Each row is a point on a tangle of strands that fork, close into loops and nearly touch. The rows are in no order.
(in the rows, 128 means zero)
Points whose rows are less than 96.9 apart are linked; no others are. Some points are linked to none.
sonu: [112 137 148 153 128  76 111 150 113 179 164 158 135 123 122 101 144 135
 138 112 109]
sulo: [ 83 137 139 151 101 115  98  81 101 159 137 116  93 126 147 105 160 116
 133 155 122]
Zeva: [110  90  71 113 113 209 142 133 141 165 116 128 120 140 105 114 191 103
 106 128  80]
Ralib: [152 141  93 102 136 145 190 166 133 110 105  87 158 132 151 187  80 139
 140 136 174]
Zelon: [114 111 158  80 129 177  93 118 142 161 136 138  74 119 122  80 206 121
  90 145 114]
rusep: [100 137 131 148 103 139 109  57  77 106 110 106  95 121 127 123 111 108
  85 128 153]
rovuk: [149 142 122 134 156 138 155 160 147  97 136 165 143 172 137 148  99 105
 128 105  93]
raf: [169 147 135 108 155 157 145 181 145 180 158 154 132 112 101  93 142 126
 125 104  81]
lato: [ 98 138 142 177 101  87 145 140 102 123 135 105 140 127 117 127  74 188
 155 132 123]
Lekib: [124 141 177 163 144  65 148 134 106 123 152 158 139 139 117 157 120 142
 151 127 123]
gimu: [113 121 152 107 132 148  71  80 121 137 120 139 101 143 111 100 181 116
  93 146 129]
geb: [127 155 155 105 157  91  36  83 209 120 139 188  82 161 152 120 177 177
 155 134 112]
demep: [111 144 161 119 130  74  63  63 179 116 136 159  93 171 149 106 182 153
 161 139  97]
purok: [110 140 151 101 109 134 169 129  91 114 110  32 129  73 104 113  89 186
 132 140 167]
les: [157 150 131 103 133 105 172 147 108 139 112 117 164 126 146 203  94 138
 146 150 175]
rom: [122 128 128 130 149 127 153 155 107  93 142 151 134 176 131 175 106  81
 133 125 135]
Vetib: [113 136 117 109 157 108  38  98 207 128 142 153 102 126 117  77 222 147
 165 141 121]
fak: [170 112 117 103 127 168 167 177 104 128 105 106 153 117 110 140 113 106
 116 101 161]
Tuzi: [147 161 134 105 150  98  97 103 162  93 171 201 104 156 157 127 185  83
 156 108 118]
lolaz: [161 109 114 107 128 113 154 184 208 172  60 106 200  83 133 161  77 172
 153 149 182]
mimu: [120 126 144 119 119 118  55  55 145 108 122 162  99 152 151 111 155 114
 105 132 134]
pedi: [109 137 176 174 133 110 134 184 125 180 118 134 145 127 117 134  88 185
 103 126 128]
Tuzu: [116  90  76  85 118 172 100  80 171  87 117  95  81 131 139  84 207 107
 125 138 100]
zoneg: [114 126 102 116 102 152 125  89  58  90 101  84 111  98 125 100 125  79
  89 102 158]
vomad: [116 140 126 110 129 175 171 155  98 138 134  46 129 101 116 120  74 168
 111 127 137]
Libog: [116 152 158 133 146 145 127 134 114 141 171 101 100 116 123  77 148 124
 116 144 102]
Bef: [145 144 152 111 161  95  50  92 206  76 153 194  92 151 167 133 191 116
 153 129 127]
Fetu: [112 124 106 154 113 157 100 107 111 153 121 157 119 159 139 160 127 102
 107 133 118]
dutar: [173 116 140  94 144 144 156 196 158 173  89 106 167 101 105 119  87 160
 129 109 163]
lan: [156 112 120 169 126  93 112 153 123 141 143 169 131 129 122 155  96 124
 110 139 174]
neb: [163 119 133 150 173 107 172 203 200 180 110 130 184  90 133 174  66 169
 150 125 134]
bado: [171 128 117 100 139 165 126 182 140 120 151 149 135 123 110  76 160 109
 119  81  88]
pul: [128 144 139 119  99 103 160 111  98 129 101  41 146  80 141 137  77 195
 135 153 183]
Zuzes: [134 147 154 120 148 157 137 177 121 149 152 108 121 110 116  98 113 114
 107 116  98]
mufe: [135 117 112 118 105 181 132 132 108 134 113 132 122 164 123 137 141  98
  97 106 115]
rudok: [ 64 157 125 147 125 103 126  36 112  80 107 109 119 146 147 112 154  84
 149 143  97]
gizoz: [126 123 123  79 123 125 165 179 178 176  74  64 183  95 130 160  94 176
 139 163 174]
neto: [131 116 118 123 118 127  88 111 133 127 165 157 123 140 104  71 169 118
 134 117  93]
Bas: [112 116 117 158  98 115  89  83  92 124 124 144 115 148 139 147 113 107
 112 135 170]
Mer: [ 75 145 170 184 103 113 125 136 101 144 138 112 124 138 115 114  85 169
 142 118  81]
baf: [ 90 128 130 125 109 154 142  41  72 129 114  82  98  88 127 104 177  87
 115 159 109]
Zir: [142 139 139 122 131  92 146 115  77 123 118 117 138 131 128 172 105 124
 129 142 181]
sobe: [148  95 133 159 133  98 163 162 152 117 137 179 149 128 103 207  72 162
 122 112 149]
Goles: [117 105  62 121 119 155 141 102 113 140 137 115 136 132 105 106 192  96
 134 131  88]
zoli: [112 129 130 137 106  91 137 135 133 127  95  81 147  83 128 155  57 199
 149 163 187]
Rutaz: [150 137 128 107 126 144 152 175 112  72 136 140 128 162 158 162  99  99
 104  96 164]
bofib: [173  96 110 118 154  92 172 191 227 171  87 142 191  98 131 164  61 188
 151 134 159]
Baze: [131 112  94 122 114 157 128 116  80 106 111 114 117 140 115 116 135  96
 102  95 153]
luz: [125 112  97 142 115 148 160 158 101 176  96  80 168  89 116 137  81 168
 140 137 154]
fosuz: [103 113  63 123  90 156 127  85 132 101 127  87 109 139 136  93 200  80
 132 129 109]
Bosof: [162 150 118 136 128 126 121 149 119 123 151 140 109 138 160 129 150  70
 142 129 118]
ligat: [118 155 181 147 123  73  92  89 137 134 155 169 108 137 136 107 160 149
 151 136  87]
leles: [149 101  82 134 136 153 173 162 120  83 106 151 168 149 130 202  55 130
 106  99 165]
Luk: [ 66 117 116 183 152 125 128 149 158 149 131 174 149 167 105 158 110 125
 123 131  82]
rov: [186 115 144  70 123 161 174 188 119 146 105  97 156  84 107 108 109 151
 114 113 157]
Sigo: [103 138 132 148 131  89 143 129 103  98 136 149 161 163 116 149 132 104
 154 123 110]
rivut: [130 138 121 123 131 119 141 126  69 100  94 100 142 106 122 166 106  87
 113 119 200]
muril: [149 141 180 156 131  76 117 202 137 177 135 142 128 103 117 128  84 186
 126 126 166]
kunef: [126 126 119  93 137 154 108  86 163 106 142 115  87 144 130  87 200 106
 139 163  87]
zadog: [137 121 136  91 118 182 138 100 107 111 141 112  72  84 129  94 229  92
  99 161 107]
faba: [169 151 109 139 159 128 127 157 158 134 165 206 126 167 150 158 115 115
 142 114  91]
zuro: [114 152 132  96 147 125  67  94 154 133 150 130  89 122 139  74 224 121
 142 150 104]
keti: [ 89 120  96 136 133  94  68  91 186 116 158 132 113 145 119  71 187 140
 171 134  88]
Tak: [129 120 144 160 130 132 142 177 105 185 109  93 150  90 112 127  71 187
 117 140 133]
Zivip: [170 101 100 146  97 119 122 144 103 107 139 162 135 149 129 177  97 105
 108 115 181]
tos: [ 69 138 158 137  99 130 113  19  66 138  80  87 118 106 129  98 157 112
 120 140 101]
sibe: [ 83 143 105 153 113 129 127  79 123  89 141  96 105 152 137 105 133 102
 142 148  88]
kog: [128 122 141 166  98  77 134 140 119 108 137 102 150 112 135 155  51 203
 153 142 170]
Ratos: [161 118 112 123 134 181 179 192 141 117  94 128 159 125 131 145  81 119
 117  85 141]
kuzen: [145 149 182 144 130 100 138 143  92 146 124 127 142 131 125 148 113 138
 146 128 146]
Muv: [169 122 134  95 132 165  85 140 129 132 166 168 115 133 119  78 176 100
 128  89 108]
Punu: [174 112 125 107 106  99 113 118  99 135 137 177 143 143 113 121 143  97
 136 104 134]
zure: [155 126 122  60 130 156 193 168 172 135  99  88 181 112 148 171  81 167
 138 141 181]
vule: [116 101 111  93 123 213 146 115 148 112 153  99  64 113 124  80 209 118
 100 149  78]
Povab: [147 127 137 129 172 112 174 211 173 173 106 106 174 103 126 119  81 166
 152 129 146]
fofa: [184 107  93 122 132 132 118 159 104 126 134 174 140 145 132 134 131  85
 109  90 170]
gadod: [106 102 121 104 135 201 111 140 159 150 127 125  93 119 121 101 200 109
  98 138  95]
lezup: [117 167 180 156 146  88  94 106 130 116 180 189 101 132 151 140 139 131
 134 119 112]
Ren: [140 149 161 133 112 118 124  67  99 115 127 126  96 151 178 130 112 105
 125 145 121]
tasa: [ 88 138 163 158 124 125 132 138  94 168 140  99 106 118 110  89 111 153
 120 143 108]
rin: [130 135 128 108 111 150 129  84  80 114 130 105  93  88 132  97 182  90
 108 142 114]
Kazad: [141 108 124 120 119  90 104  95 104  93 152 151 138 134 115  86 148  98
 143  94 114]
Dutet: [163  88 101 141 145 128 181 167 166 114 103 154 174 129 119 198  47 161
 115 116 150]
Tal: [110  97 129 175 140 111 137 164 152 145 135 178 157 136  99 179  80 153
 124 116 106]
buki: [122 153 118 142 109 134 142  93  77  93 136  86 135 124 139 138  88 119
 157 128 131]
Tiz: [132 138 167 130 127 123 100  39 129  90 108 133  90 147 149 116 135  99
 116 140 110]
lizim: [118 121 109 144 134 114  66 112 175  98 160 165 110 160 127  83 157 112
 145 133  97]
kobez: [143 120  80 121 148 155 183 188 144  94  83 109 150 139 140 185  70 112
 102 101 166]
losuz: [ 76 151 144 151 120  80 130  48  68 100 110  88 132 116 128 106 148 102
 127 141 109]
dadi: [144 141 146 161 146 105 108 136 158 143 185 199 119 151 156 161 137 126
 151 129 102]
kaz: [ 69 118 113 160 147 103 123 126 155  99 144 175 145 169 110 162 146 108
 142 126  84]
Lupaf: [102 122  98 129 113 179 158 135  84 178 117  77 131 106 118 127  89 161
 113 128 116]

A fork is a point with three links, a tip a point with one. Leave the first point through the second and follow the links. Name the first fork or tip that comes.
zoli / kog | neto
tasa / Mer | muril
Ratos / fak | Ralib
sibe / rudok | gadod
zure / gizoz | kobez
Tuzi / Bef | rom
